Points on a hilly landscape, in no order, each with its height.
From any point a climber takes the steepest step (rise divided by distance) to one of its 6 nearest points. It stops when none of these is higher. Distance is the straight distance between rows; heights are no part of it.
q_697 height 15.6: [101  90 111 124 127 115 130 106 105 130  70 112 159 169 147 119 117 126
  86 105  51  92  94 149 121 132 167 110 130 132 139 145  99 151 151 121
 190 156 104 130 167 130 116 140  72 112 121]
q_349 height 62.2: [179 149 102 106 137 167 128 155 172 125 183  97  89 128  92 109 158 127
 154 153 143 119 151 103 105 128 151 108 115 105  88 139 182  84 154 132
  73 100 165  99 102 115 120 124 182 154 157]
q_492 height 25.1: [ 68  87 128 120  86 130 117 100 144 170  83 113 168 127 157 115 107 122
  99 125  44 113 109 170  96 102 161 105 142 121 141 169  79 125 149 140
 198 157  58 153 169 131 151 154  92 114 122]
q_672 height 16.7: [ 95  80  96 125 110  89 137  88  54 127 101 126 166 190 127 131  98 101
  78 101  61  71  52 105 127 134 170 156 120 168 142 126 119 151 120 121
 151 125 101 140 153  80 132 110  96 133 148]
q_438 height 38.3: [ 86 104 140 115  90 124 150  92  82 122  85 157 175 103 146 108 119 146
 130 138 111 146 122 159 118  90 117 103 143 146 156 144  71 144 114 134
 149 135  64 157 140 119 115 139 127 130 163]
q_390 height 35.2: [ 79 125 147 135  85 139 126 127 187 146  56 119 156 125 160 107 124 140
 123 121  93 153 168 193 142 102 129  80 155 108 160 128  67 137 147 134
 199 182  95 125 168 173 158 167  87 102  74]
q_412 height 61.7: [141 144 102 138 173 101 145 191 133 156 158 131  79 149  84 154 148 139
  95  71 107 128 101 141 153 114 111 110 129 116 154 142 176 116 123 104
 108 132 205 139 136  84 166 110 111 123 127]
q_659 height 89.3: [169 161  95 116 163 142 139 183 188 139 185  78  76 136  80 129 157 116
 145 118 141 141 157 120 142 106 126  99 105 121 123 141 166 106 156 128
  83 106 201  98 120  94 132 129 157 140 152]
q_601 height 37.8: [ 99 144 135 125 111 132 117 119 175 119 102 141 128 105 178  97 141 179
 166 130 140 193 163 192 140  98 104 112 165 108 149 126  68 125 107 139
 185 168  75 145 151 195 130 174 124 101  82]
q_92 height 38.5: [146 163 127 147 181 110 132 220 207 146 188 114  90 134  93 155 140 110
 143  55 141 153 116 158 176 114 116 127 125 113 127 130 158 111 118 107
 109 138 209 108 149 101 162 122 112 134 133]
q_317 height 33.1: [178 135 100 124 111 183 105  87 155 133 176 112 140 137 114  99 141 104
 142 159 173 137 131  65  67 111 174 117 160 137  84 135 179 106 146  86
  56  95 147 131 108 101 120 146 233 182 166]
q_521 height 69.3: [166 128  61 115 125 149 110 127 132 130 139 122 127 168  55 134 140 133
 109 146 146 126 139  87  97 102 149 107 131 141 129 146 179  95 137  99
  62  91 203 114 119  83 159 105 185 166 167]
q_239 height 38.0: [171 144 147 128 136 164 138 120 115 100 172 134 113 111 130 124 134 124
 161 189 170 121 172  95  88 151 118 157 108 123  96 137 144 123 145 155
  74 109 130 121  84 159 105 108 169 124 131]
q_323 height 20.7: [116 144 146 130 140  99 157 142 127 121 104 117 137 158 147 143 129 149
  98  99  98 126 120 145 158 135 100 120 148 113 154 115 110 155 131 114
 164 154 154 128 139 156 118 132  75 103 106]
q_995 height 51.0: [ 75 101 137 137  86 128 116  88 109 129  97 158 161  84 160 102 117 149
 126 144 103 167 126 184 100  88 120 106 158 140 158 164  54 104 120 157
 182 146  46 166 145 117 130 143 118 132 152]
q_553 height 41.0: [ 86  87 125 128  75 109 120  83  99 137  88 181 165  81 156 103 112 152
 136 141 141 172 111 168 122  81 119 124 140 153 164 157  66 128  93 155
 150 130  31 166 131 105 113 139 126 135 166]
q_233 height 22.7: [156 123  75 130 148 124 132 154 123 139 145 132  91 160  61 136 156 131
  94 113 130 109 128 112 122 109 129 111 102 150 148 157 176 111 138 115
  78 111 207 134 128  66 185 103 126 144 161]
q_777 height 31.1: [151 161 154 114 146 146 131 160 161 126 201  90  68  90 134 127 139 102
 182 142 168 145 169 118 138 162 123 156 108  86  68 112 158  99 116 139
 108 122 138 100 102 150 120 124 140 128 100]
q_102 height 28.8: [135 133 134 129 135 142 155 114  93 111 118 165 137  79 164 101 134 161
 175 158 162 156 148 155 122  91 103 143 118 141 133 144  72 156 106 146
 137 116  69 140 104 136 100 123 161  95 153]
q_389 height 29.9: [ 60  71 138 138  66 114 122  81  76 151  90 171 194 103 135 111  94 118
 128 148 131 146  81 145 130  89 123 126 129 181 125 161  80 125 100 133
 164 106  33 167 142  80 119 132 136 152 176]
q_244 height 28.1: [ 80 100 121 122  91 120 142  91  89 136  93 140 167 136 150 106 104 148
 108 113  85 122 108 144 109  97 144 107 130 137 150 141  72 155 130 137
 177 151  83 152 147 101 117 138 100 128 147]
q_654 height 34.7: [135 121 113 145 172  93 143 147  96 136 137 137  90 148  91 145 146 137
  57  70  78 109  84 125 120 132 124 140 128 118 151 141 160 123 112 104
 133 136 165 152 139 104 155 107  92 120 126]
q_424 height 71.4: [158 116  85 116 114 165 101 104 146 145 154 131 162 162  75 115 142 119
 114 150 163 118 135  59  84 109 149 113 149 160 133 135 190  97 142  98
  59  76 186 118 116  80 152 121 216 177 175]
q_792 height 15.9: [ 92 101 141 148 117 121 115 131 147 161  57  75 148 164 157 125 125 118
 104  97  23 110 114 149 153 146 178 100 127 117 158 138 116 152 176 137
 188 169 114 129 161 158 151 160  63  85  82]
q_872 height 46.1: [ 61  91 136 144  71 131  92  91 158 136  86 150 144  76 148 120 107 142
 112 156 106 160 135 174  80 105 136 120 142 129 161 177  66  89 139 152
 183 179  22 166 158 144 125 149 108 128 122]
q_511 height 35.9: [179 123 136 130 126 167 123 101  98 103 148 155 132  83 138 120 132 136
 166 197 187 118 149  92 100 137 130 142 116 147  93 121 117 139 134 149
  74  97 112 119  89 154 106  93 179 128 139]
q_152 height 71.1: [164 163 115 126 144 135 115 186 215 139 175  64  62 141  90 122 143  98
 174 103 144 131 157 113 155  96 151  89 110 120 101 124 173 102 163 116
  88  96 187  55 129  94 120 133 169 134 158]
q_354 height 19.2: [113 148 143 117 136 113 165 124 135 108  85 122 147 143 170 131 131 162
 116 124 111 152 146 166 158 112  92 115 156  97 162 112  93 141 110 127
 174 155 118 126 149 178 110 145  95 110 103]
q_510 height 47.3: [142 185 168 124 143 142 139 151 127 104 178 115  84  87 181 118 139 142
 205 143 181 136 182 147 148 147 102 163 120 104  75 103 121 134 108 161
 147 126 100 100 115 173 110 140 143 111  83]
q_71 height 36.9: [133 184 152 108 159 116 144 165 159 110 188 102  93 104 161 140 128 131
 172 112 175 159 161 146 170 169 105 176 131  94  92  82 147 140 102 142
 137 138 150  94 113 161 109 141 130 131 107]
q_549 height 27.4: [104 128 133 106 118 111 148 107  93 120  92 154 155 127 147 106 120 145
 102 132 109 131 122 160 130 110 103 126 138 127 152 124  79 157 114 134
 150 133 100 148 131 131 111 138 110 118 157]
q_958 height 44.1: [106 154 143 167 155  91 126 148 154 144 100 125 111 152 121 175 128 142
  90  55 105 147  89 155 164 162 123 113 176  92 161  97 148 132 135  91
 155 166 190 130 148 149 144 141  72 111  71]
q_229 height 36.2: [141 148 143 101 153 108 158 151 118 103 145 127 118 120 137 131 140 145
 143 142 153 137 147 136 151 143  88 159 132 107 135 115 149 136 112 144
 120 134 152 127 113 149 107 109 119 127 128]
q_304 height 34.6: [182 105 132 143 127 186  74  72 150 134 161 142 163 127 132 117 127  98
 138 163 216 152 109  33  64 140 147 149 171 157  78 126 160 113 135  81
  72  78 115 143  75 137 121 127 242 163 119]
q_155 height 47.8: [116  70 140 157  89 166 123 106  89 163  68 187 197  77 140 103 113 121
 160 168 190 149 123 105 154  98 112 121 109 221 150 122 102 129 102 155
  85  70  71 145 100 118 131 104 212 123 154]
q_736 height 31.7: [111 129 126 159 172 101 126 149 125 143 108 119  84 169 130 169 137 130
  66  58  62 110  72 127 148 160 122 134 149 110 154 117 147 134 139  90
 146 159 165 137 150 127 133 141  54 111  98]
q_347 height 70.8: [ 74 118 137 135 100 127 122  96 142 132  85 141 147 103 161 109 128 172
 116 138  99 186 150 185 107  88 116  95 147 120 165 140  60 125 124 136
 184 167  62 155 151 153 137 166 107 123 117]
q_117 height 41.1: [193 130 136 143 130 188  92  89 108 110 156 146 137  86 141 129 131 125
 172 179 197 124 152  67  68 155 141 134 118 146  69 127 122 125 168 138
  72  98 103 111  80 147  89 114 195 133 125]
q_432 height 20.6: [116  79  97 138 162  89 112 109  57 111 105 124 126 192 117 142 121 117
  67  78  55  87  57 111 120 141 174 152 117 134 154 127 139 142 129 112
 139 136 131 153 144  83 142 111  80 129 125]
q_525 height 30.0: [116 156 139 117 129 127 140 124 126 109 109 135 142 104 183 103 137 180
 155 138 143 174 163 172 145  92  92 129 156 112 150 121  61 140  99 144
 179 132  90 138 151 170 113 162 127 108 115]
q_651 height 41.5: [132 176 146 113 134 148 117 187 217 141 211  78  58  96 112 119 136  85
 193 101 163 124 154 143 161 144 148 126 109  92  52  88 170 106 124 126
 117 124 159  43 121 113 130 135 146 147 107]
q_640 height 16.1: [158 136 121 107 144 116 158 140 115 108 147 135 114 121  97 139 146 133
 121 171 143 125 152 113 127 130 114 158 120 116 146 129 151 136 121 143
  92 130 174 144  99 132 121  98 121 121 153]
q_880 height 14.2: [103  67  74 134 133  85  99  89  75 113  94 101 171 199 143 124  75  96
  99 104  45  82  24  94 146 133 216 158  93 146 136 140 128 150 129 129
 165 119  99 143 178  76 134 119  97 143 143]
q_9 height 19.3: [ 87 115 142 123 106 119 138 121 148 148  67 117 154 165 156 132 122 120
  94 104  61 108 120 166 127 127 131 105 148 109 152 125  92 150 156 121
 198 173 106 123 165 156 141 164  71 100  88]
q_123 height 39.0: [112 125 135 117 121 136 163  95 110 118 104 149 157 113 172  91 123 162
 142 135 129 165 146 169 127  85  99 117 150 120 155 138  71 139 110 155
 158 134  75 155 135 155 107 139 123 119 139]
q_486 height 19.1: [156 111 109 118 106 151 103  90 133 135 125 156 160 139  68 132 138 118
 108 171 171 115 116  67 104 148 136 130 138 163 124 129 183 110 125 112
  58  89 161 131  96 108 145 102 187 177 160]
q_275 height 25.2: [112 100 116 152 161  93  93 125 115 133  83  92 117 192 134 151 118 132
  73  67  25  96  63 126 143 153 184 124 133 114 143 125 139 148 154 116
 146 159 126 134 159 136 144 147  55  97 108]
q_433 height 28.2: [168 158 158 131 134 170 134 134 110 111 177 124  84  83 143 119 135 128
 180 171 174 120 166  98  90 156 121 147  93 120  70 123 128 124 141 162
  98 101 106 107  95 164  93 116 167 123 110]
q_987 height 31.8: [ 67 106 152 131  79 113  71 139 207 153  95 133 127  90 158 109 114 131
 126 153 110 173 170 185 104 122 114  85 140 112 163 163  78  84 144 154
 192 209  46 159 148 172 177 149  79 116  56]
q_606 height 7.5: [112  88  66 144 137  88 120 126  64 129 123 153 127 186  80 135 120 106
  70  97  85  72  51 105 111 142 169 149  89 157 142 139 184 117 103 110
 107 103 142 145 139  57 187  85 108 157 139]
q_105 height 23.2: [131 110  93 133 156  88 121 147  78 138 133 148 101 173  84 148 137 137
  62  91  71  98  83 116 111 138 131 129 109 134 154 142 170 132 123 117
 113 127 170 144 145  64 159 109  96 139 138]
q_620 height 21.8: [128 110 137 108 125 130 150 108  64 102 109 170 160 112 137 115 123 141
 135 152 165 109 127 130 122 102 111 140 116 161 156 121  99 157 104 149
 109 118 122 145 110 120 113 113 147 119 165]
q_272 height 13.5: [124 115 116 125 134  90 155 130  80 114 119 140 131 145 111 142 125 130
  78 118 101  97 110 124 123 129 101 147 119 137 161 117 126 143 105 119
 129 124 146 150 138 112 127  98  84 127 136]
q_474 height 29.7: [146 174 143 124 161 112 150 187 195 120 209  94  73  99 122 136 130 108
 179 105 164 153 147 141 171 152 113 148 126  88  93 114 184 111 109 136
 123 135 177  90 113 130 130 134 125 133 106]
q_605 height 59.9: [157 167 110 124 146 132 114 208 221 147 180  79  55 133  98 134 140  93
 184  75 151 133 152 142 189  96 149 110 102 126  87 113 171 122 145 128
  97 108 186  48 134  84 134 125 148 136 137]
q_434 height 25.3: [105 140 152 162 126 115 113 134 183 145  56 105 148 172 152 165 118 112
 116  73  94 107 108 154 172 171 144 107 155  91 165  92 115 158 164  97
 177 197 169 109 152 149 140 160  67  85  50]
q_932 height 29.1: [160 167 171 126 138 157 121 150 138 109 193 103  76  89 134 136 140 117
 173 169 176 120 169 116 114 161 112 135  95 107  41 115 148 106 133 152
 102 115 112  88  98 170 106 131 153 146 110]
q_333 height 54.7: [156 161 108 131 171 110 143 198 171 146 179 111  72 139  93 145 142 122
 126  72 144 153 132 133 169 126 113 124 113 119 129 139 169 104 124 127
 107 119 203 126 123  98 153 122 130 129 146]
q_658 height 31.3: [118 130 159 143 144 107 126 148 165 142  78 114 127 172 142 161 124 127
 100  80  80 113 108 146 165 158 125 114 164  98 163  95 120 145 152 104
 189 172 164 126 159 157 123 152  68  94  77]
q_547 height 35.1: [103  79 138 128  97 141 139  94  72 154  89 187 191  99 138 109 103 122
 136 146 159 141 109 130 136 104 102 137 119 206 149 128  95 147  93 136
 107 104  69 161 117 101 124 108 168 136 168]
q_295 height 28.7: [ 86 135 145 124 107 127 147 125 150 142  82 120 150 136 160 115 127 154
 111 119  74 132 154 173 136 107 127  94 151 108 159 132  80 144 140 130
 205 156 117 125 160 164 128 160  90  94  97]
q_128 height 10.1: [125 123 125 125 143  89 166 142  99 105 123 142 137 134 128 141 137 142
  86 111 114 122 126 134 132 142  98 142 148 119 156 111 125 157 111 121
 146 145 146 150 123 133 101 118  95 122 131]
q_772 height 21.6: [115  92 141 167 164 110  95 133 146 152  43  87 121 188 151 149 116  98
 104  81  30  94  83 133 156 157 186 133 135 112 143 124 137 145 178 134
 153 171 133 109 166 137 150 159  46  95  75]
q_667 height 73.9: [131 153 144 116 156  90 143 164 129 122 154 119  94 135 104 151 135 128
 103 102 126 136 130 134 143 142  94 143 130 107 148 130 146 121 128 111
 124 134 192 137 123 134 128 119  94 128 132]
q_839 height 21.5: [ 46  64 137 153  44 114  99  71 105 162  95 158 176  89 145 117  90 108
 118 147 132 159  59 153 127 109 140 123 127 188 135 188  92  94 115 120
 157 129  11 190 162  77 112 153 150 168 168]
q_595 height 33.7: [159 155 134 116 151 137 139 148 134  98 176 108  87 102 105 124 148 131
 149 170 160 133 159 111 102 142 123 147 119 103  94 128 161 114 131 148
  88 115 156 123  88 145 125 113 149 128 138]
q_55 height 19.6: [147 132 135 101 138 140 159 121  81  92 129 156 140  95 144 123 131 149
 154 164 169 125 145 128 116 124 120 148 108 133 132 126 119 156 103 149
 106 112 123 137 107 143 114 114 145 110 151]
q_529 height 21.1: [111 114 161 177 148 110  87 147 163 154  44 103 128 173 135 159 111  92
 106  63  66  96  94 139 170 172 173 121 145 106 156  97 151 150 170 115
 144 179 149 109 158 148 156 153  40  75  55]
q_972 height 20.2: [103  86  99 130 128 108 115  92  95 129  69 104 164 176 133 132 110 109
  96 104  30  83  67 120 127 123 186 137 134 130 151 145 107 147 155 140
 182 153 106 142 171 122 128 132  76 110 121]
q_329 height 33.4: [187 148 154 143 137 190 100 112 114 113 179 125 101  83 138 131 130 136
 170 173 185 116 177  89  83 166 130 133  97 112  54 122 110 120 154 140
  87 107  89  89  99 156  87 134 178 134 100]
q_979 height 44.5: [159 172 128 102 137 157 137 165 204 134 210  78  63  99 110 123 147  97
 184 126 148 126 161 128 139 145 131 120  95  99  63 118 175 102 139 143
  93 110 160  76 112 131 124 127 158 151 130]
q_670 height 43.8: [193 131 145 143 119 181  94  77 142 113 177 128 128 107 134 121 118 118
 159 169 186 133 128  55  44 154 147 113 138 141  72 124 157 114 141 104
  73 103 115 124  82 137 114 124 221 153 135]
q_265 height 55.8: [185 161  81 121 142 151 110 154 166 121 167  70 100 185  80 129 150 106
 128 122 140 125 158  97 122  82 167  79 127 144 113 143 161  97 187 105
  57 103 199  72 128  68 118 132 207 152 168]
q_652 height 22.8: [124 101 109 129 144  90 137 114  76 122 104 133 134 164 117 152 125 131
  60  92  54  86  75 118 118 135 136 133 132 122 157 119 122 138 122 107
 149 147 133 146 136 107 119 124  66 126 122]
q_488 height 36.4: [185 141  59 117 133 142 106 126 148 128 147 105 133 201  82 109 151 118
 108 148 148 118 137  73 116  71 179  91 153 158 134 150 179 104 158  69
  65  81 182 107 131  55 135 120 238 172 177]
q_482 height 31.6: [113 139 144 146 142  97 137 143 132 128  96 121 116 168 140 154 132 137
  76  78  64 114  88 132 157 153 128 121 156 107 161 110 136 128 142 101
 165 153 157 144 155 153 120 135  57  97  85]
q_175 height 2.8: [134 114 116 119 104 131 125 101 106 127 122 164 154 137  74 139 131 120
  99 164 167 101 138  84 105 135 119 149 121 167 150 128 163 123 111 124
  69  99 170 143  95 105 144  87 161 151 169]
q_881 height 14.5: [ 61  62 103 127  65 133 114  71  87 158 106 110 205 149 147 113  88  96
 133 127  69 103  50 134 143 104 163 135 109 166 110 156  97 127 121 117
 186 115  59 175 187  78 123 141 118 156 177]
q_955 height 26.8: [152 182 184 118 126 159 110 162 161 137 202 105  59  76 137 136 121 108
 172 144 184 114 187 123 118 171 115 130  97 101  26  96 157  99 137 151
 117 111  95  47 108 167 111 144 139 152  75]
q_732 height 30.1: [162 135 144 130 138 151 140 126  85  96 149 146 128  84 167 104 141 154
 201 171 174 131 174 147 126 114 115 146  99 135 102 131  87 159 116 161
 107 109  89 130  96 148 104 114 166 113 133]
q_140 height 24.0: [ 78 102 161 141  93 120 123 137 184 176  43 101 161 143 143 112 128 105
 124 108  62 119 140 187 141 133 152  87 135 114 159 140 115 149 162 128
 201 181 114 122 162 151 164 165  68  82  62]
q_298 height 21.7: [127 135 130 130 156  90 146 147  98 133 127 130 119 167 118 141 124 143
  74  93  84 123 104 130 138 148 107 131 144 113 155 113 135 140 121 118
 137 135 164 141 139 123 130 129  77 116 115]
q_11 height 9.4: [139 118  80 121 112 130 109 108 125 150 135 163 153 170  47 141 136 113
  94 141 150 103 123  69  83 132 143 118 119 166 151 138 185 114 132 109
  53  76 190 134 123  83 181  93 161 155 162]
q_351 height 30.8: [120 141 132 137 151  94 150 150 142 118 110 122 118 160 131 170 129 138
  91  73 102 135 101 141 151 153 111 139 155 101 157 112 135 144 127  99
 153 158 171 137 138 148 118 134  66 111  93]
q_313 height 30.2: [138 161 134 117 154 105 154 169 158 107 176 113  81 115 133 144 136 131
 135 117 144 157 140 142 161 144  93 160 134  88 107 107 161 127 112 134
 124 135 173 120 125 151 118 128 112 124 116]
q_569 height 16.2: [119  88  98 136 153  90 134 110  64 128 125 150 117 171 103 140 119 127
  68 100  69  83  74 110 117 150 152 146 118 143 164 123 148 137 115 112
 128 120 142 156 135  76 136 101  97 137 148]
q_608 height 86.6: [169 120 108 124 120 172  95  88 146 128 148 145 146 115 112 134 134 111
 141 175 195 130 123  59  75 130 145 128 146 151 105 120 179 116 136 112
  53  97 154 145  90 133 124  99 213 155 165]
q_258 height 60.9: [134 168 127 127 171  93 136 206 177 126 181 104  90 116 108 158 119 115
 157  85 149 164 132 151 182 142  93 149 144  86 118 114 167 105 115 110
 120 131 202 120 135 122 134 130 112 133 113]
q_780 height 25.0: [ 61  88 113 129  70 123 116  75 103 154  88 130 176 137 131 102  93 117
 125 130  60 112  79 152 103  97 155 106 139 142 136 163  77 125 139 127
 183 136  42 160 165  94 131 147 105 130 168]
q_371 height 17.3: [102 100 129 118  93 114 151 101  61 133 100 164 180 133 111 123 111 118
  95 143 138  99 102 119 126 119 116 157 118 175 146 117 113 152 101 138
 117 119 119 156 119  97 131  92 129 133 169]
q_501 height 83.5: [145  94 133 141  96 189 110  85 101 131 101 180 172 102 132 123 113 115
 152 178 212 141 124  63 124 125 119 137 110 192 132 108 118 138 132 124
  71  75 111 130  84 147 129  94 205 121 142]
q_179 height 36.8: [121 172 150 125 160  82 150 168 166 111 130 109 116 135 139 166 122 132
 135  81 147 163 122 150 188 145  99 144 153  89 145  98 146 135 113 111
 147 162 174 116 143 154 129 137  88 122  94]
q_848 height 19.7: [154 133  91 119 137 118 146 143 119 122 152 147 122 127  63 138 139 134
  99 142 141 111 123 111 112 132 116 134 125 131 151 136 183 114 115 139
  81 111 186 134 104  78 157  95 127 142 156]
q_726 height 44.8: [ 56  88 120 144  64 125 105  94 144 143  74 138 157 105 145 108 103 135
 110 147  82 154 133 173  82  97 140 107 143 114 143 172  74 107 135 138
 192 161  35 160 175 126 133 158 104 122 139]
q_294 height 61.5: [131 162 153 126 154  99 156 154 142 107 156 109 110 127 145 149 116 147
 144 106 148 151 136 151 175 145 101 148 149  94 131 102 131 132 111 119
 152 142 174 123 124 168 108 130 106 121  98]
q_334 height 23.4: [104 143 157 140 131 114 134 131 161 119  78 115 141 143 156 154 120 134
 111  80 112 140 137 156 178 141 111 106 167 100 157  90 115 158 147 116
 184 181 155 118 154 178 131 161  77  91  71]
q_259 height 16.8: [112 122 134 124 134  97 146 108  94 118  95 127 136 153 134 135 120 145
  70 105  58 109  89 133 137 124 123 123 141 114 156 128 111 148 138 113
 162 146 134 141 148 123 108 130  76 110 130]
q_615 height 48.8: [ 82 133 148 138  92 124  90 126 195 127  66 134 151  89 170  96 131 147
 140 152 125 197 178 195 125 119 111  90 147 106 161 141  72  98 132 154
 206 183  61 145 147 175 151 169 102 118  75]
q_909 height 3.7: [130 114 112 113 136  98 154 131  82 124 131 162 139 154  80 146 129 117
  71 134 120  94 105 105 110 144 116 143 117 153 153 133 157 131 105 118
 112 114 158 151 113  88 155  87 100 146 155]
q_587 height 61.8: [155 168 109 129 165 124 129 221 202 149 178  88  62 133  81 146 138 101
 154  72 131 145 140 143 182  95 130 111 103 126 118 136 162 112 155 119
 103 115 210  81 143  86 151 132 131 143 149]
q_186 height 91.1: [126 156 130 147 182 103 145 172 168 138 151 127 102 142 114 169 127 139
 112  63 127 163 105 152 174 133  98 132 159  94 150 117 151 119 114  93
 122 151 198 134 142 127 153 133  90 135 112]
q_728 height 32.5: [153 115 130 114 121 153 138  93 102 111 111 166 145 105 121 116 133 119
 136 176 185 110 138  87 103 134 116 156 115 158 136 117 132 141 112 150
  64 104 144 132  90 137 113  93 163 126 159]
q_208 height 49.8: [172 161 138 117 136 169 116 143 157 124 199  84  70 110 110 109 146 124
 151 159 155 131 162  94  93 150 134 120 107 100  74 129 175  96 151 137
  77 107 153  97  86 135 115 138 171 149 133]
q_191 height 23.1: [ 98  76 138 118  99 133 146  94  61 151  88 178 198 130 120 110  98 113
 111 158 143  95 109 111 141 122 112 138 100 206 144 107 109 153  85 132
  99  94  83 157 121  85 131  97 138 150 167]
q_901 height 50.9: [168 145  83 111 133 140 125 163 146 142 162 117 113 143  52 135 157 123
 117 135 146 125 154 108 118  94 134 106 111 132 150 164 176 103 151 116
  71 105 205 118 117  81 155 114 168 155 165]
q_905 height 55.9: [ 76 104 123 127 101 122 123 100 119 127  82 162 157  94 155  96 125 159
 123 151 113 178 141 190 115  80 102  95 149 138 159 156  59 111 116 145
 189 154  59 152 139 148 122 151 115 125 144]
q_689 height 16.6: [ 92  66 102 129 103 119 117  88  91 124  88 101 177 184 127 122  88 100
 112 100  31  85  61 113 127 111 194 145 118 142 136 160 109 146 144 139
 179 138  92 151 175 105 129 142  91 130 155]
q_36 height 19.0: [ 73  90 132 136  77 116 110 120 162 169  70 102 165 124 142 103 116 128
 103 124  58 130 138 165 121 121 160  95 123 117 150 155  82 145 149 144
 200 185  70 141 157 151 163 158  74  91  89]
q_431 height 44.7: [181  96 142 165 118 203  88  80 105 135 124 157 157  97 154 138 123 128
 170 174 209 131 129  51  96 141 140 138 122 183  99 126 115 140 147 114
  71  80  86 126  93 156  98 105 231 125 124]
q_865 height 5.1: [117  96  90 116 120 109 129 113  76 140 121 155 143 166  71 131 132 111
  76 139 112  82  81 104 112 148 149 158 103 168 147 132 164 119  92 114
  98 107 150 148 123  64 164  90 106 161 143]
q_708 height 26.1: [134 156 136 122 144 131 155 132 109  96 118 142 132 124 170 105 141 164
 138 142 146 160 150 154 153 107 102 144 123 103 139 120  84 153  97 151
 156 135 114 139 123 167  90 134 122 106 140]
q_59 height 77.4: [149 175 155 106 144 123 159 156 143  99 161 110 104 107 168 134 140 140
 188 141 159 140 173 140 154 141  98 159 130 110 113 111 124 143 107 142
 128 121 129 121 111 181  96 127 124 106 106]
q_337 height 34.4: [164 142 111 122 160 119 143 154 140 118 171 111 100 118  92 131 156 125
 126 145 149 129 150 103 133 133 111 142 118 108 126 129 163 107 124 134
  80 110 188 137 104 127 134 119 142 148 149]
q_907 height 18.8: [ 74  91 125 117  86 117 144  91  66 141  99 150 194 148 138 113 100 119
 103 126  89  96  84 129 127 103 144 128 117 177 145 139  82 150 111 115
 162 113  68 154 158  83 128 130 115 145 176]
q_513 height 27.6: [108 151 142 116 128 109 151 137 129 101 102 119 139 127 179 109 146 170
 143 132 130 175 149 167 158 109  99 122 152  98 137 113  73 149 110 138
 167 149 102 138 139 178 125 157 116 108 106]
q_677 height 9.8: [100  99 109 105 103 100 142  94  66 118 109 165 171 162 102 145 109 102
  89 124 102  80  88 107 116 145 133 152 114 167 147 125 127 145  95 122
 130 112 130 143 132  86 137  91  99 133 155]
q_176 height 23.3: [153 114  92 127 124 134 127 116 130 132 147 153 135 141  68 143 144 117
 100 156 153 106 144  76 102 131 134 123 126 144 134 146 171 107 124 117
  69 101 190 140 109  94 157 102 159 158 169]
q_405 height 42.3: [140 158 138 125 142 152 153 133 106  99 140 147 128 105 171  98 144 175
 186 169 163 152 177 158 145 114 114 153 116 123 111 126 108 155 100 164
 147 126  89 124 114 175 107 128 148  99 109]
q_445 height 62.3: [185 115 123 146 120 186  81  70 127 133 157 147 155 107 138 133 124 113
 154 178 197 134 120  44  69 152 144 141 144 153  82 120 141 116 145 109
  64  86 105 127  88 143 111 108 234 153 136]
q_451 height 65.9: [171 120 123 123 119 164  97 108 126 105 160 136 114 109 106 124 135 127
 151 182 184 122 144  70  77 151 150 137 123 126  96 137 159 116 140 124
  60  95 151 123  80 135 119 121 196 149 150]
q_918 height 41.2: [142 104 137 131 118 155 141  95  70 115 100 188 171  89 128 123 129 137
 175 176 191 117 132 113 127 105 121 148 119 167 139 133 100 164 119 134
  91  96 101 143  96 129 125  91 172 113 164]
q_837 height 30.3: [165 187 179 131 133 169 102 151 116 136 189 121  71  69 159 141 128 128
 195 140 189 128 202 123 123 179 101 125  83 117  24 106 114 101 134 150
 125 119  65  57 106 173  97 131 145 125  72]
q_122 height 31.0: [124 158 152 120 145 100 152 149 143 108 107 122 134 133 169 143 134 148
 137 105 137 146 129 160 180 138  96 130 157  99 148  88 116 136 117 114
 169 155 151 126 147 181 100 150  94 111  97]
q_735 height 34.2: [150 186 159 113 125 155 116 166 191 135 199  83  54  82 130 126 127  93
 179 122 163 125 173 129 138 172 117 110 110  92  52  96 171  97 128 137
 116 114 122  57 110 139 130 148 147 142  96]
q_829 height 29.0: [175 161 157 132 127 175 101 124 138 123 202 109  83  78 127 137 146 123
 176 160 166 121 176  93  74 166 112 116 103 103  37 113 146 104 144 150
 105 110  92  70  86 158  93 134 172 153  99]
q_356 height 5.6: [124 112 114 114 135 102 157 121  72 116 120 159 156 128 120 133 131 136
  98 147 131 103 120 121 122 134  94 142 128 148 142 133 124 155 100 132
 110 125 137 147 118 117 115 108 113 133 157]
q_470 height 60.8: [154 166 114 121 160 113 142 187 178 114 191  98  68 122  88 127 155 108
 146 114 134 145 155 143 156 127 118 136 105 102 121 131 191 108 132 128
  99 117 198 108 121 118 136 110 135 127 147]
q_361 height 44.3: [ 87 108 130 111 113 120 141 117 110 120  79 130 164 121 160 114 124 159
 108 127  80 130 132 163 119 103 119 109 147 124 157 129  79 144 132 121
 192 149  90 143 149 142 108 157 100 115 136]
q_709 height 39.3: [159 159 136 115 153 142 125 144 150 124 192 104  58  92 116 127 139 115
 152 154 169 128 169 105 115 152 127 137 110 100  82 124 167 101 131 147
  90 111 152 107 102 154 122 124 154 135 123]
q_522 height 37.6: [156 191 177 130 148 173 132 150 120 117 183 119  93  84 182 117 137 137
 220 147 192 129 194 143 151 151 106 149  92 126  54 103  99 133 117 164
 148 121  74  82 114 175 109 148 150 119  78]
q_341 height 31.9: [128 164 158 132 150 148 145 133 130 114 138 140 125  90 208  91 138 172
 186 138 164 165 171 182 154 104 108 138 133 123 112 128  68 137  90 166
 174 135  69 130 123 174 105 147 152  97 105]

Call two points neighbours if one is among the 6 nearest of the other. Go from one point of each pair to the other, from neighbour to neighbour, staying as high as possible. Name the lowest point that can't be avoided.
q_424 / q_659 => q_265
q_186 / q_59 => q_294
q_608 / q_501 => q_445

For each start below, name the point where the climber stops.
q_932 => q_659
q_606 => q_186
q_955 => q_659
q_881 => q_347
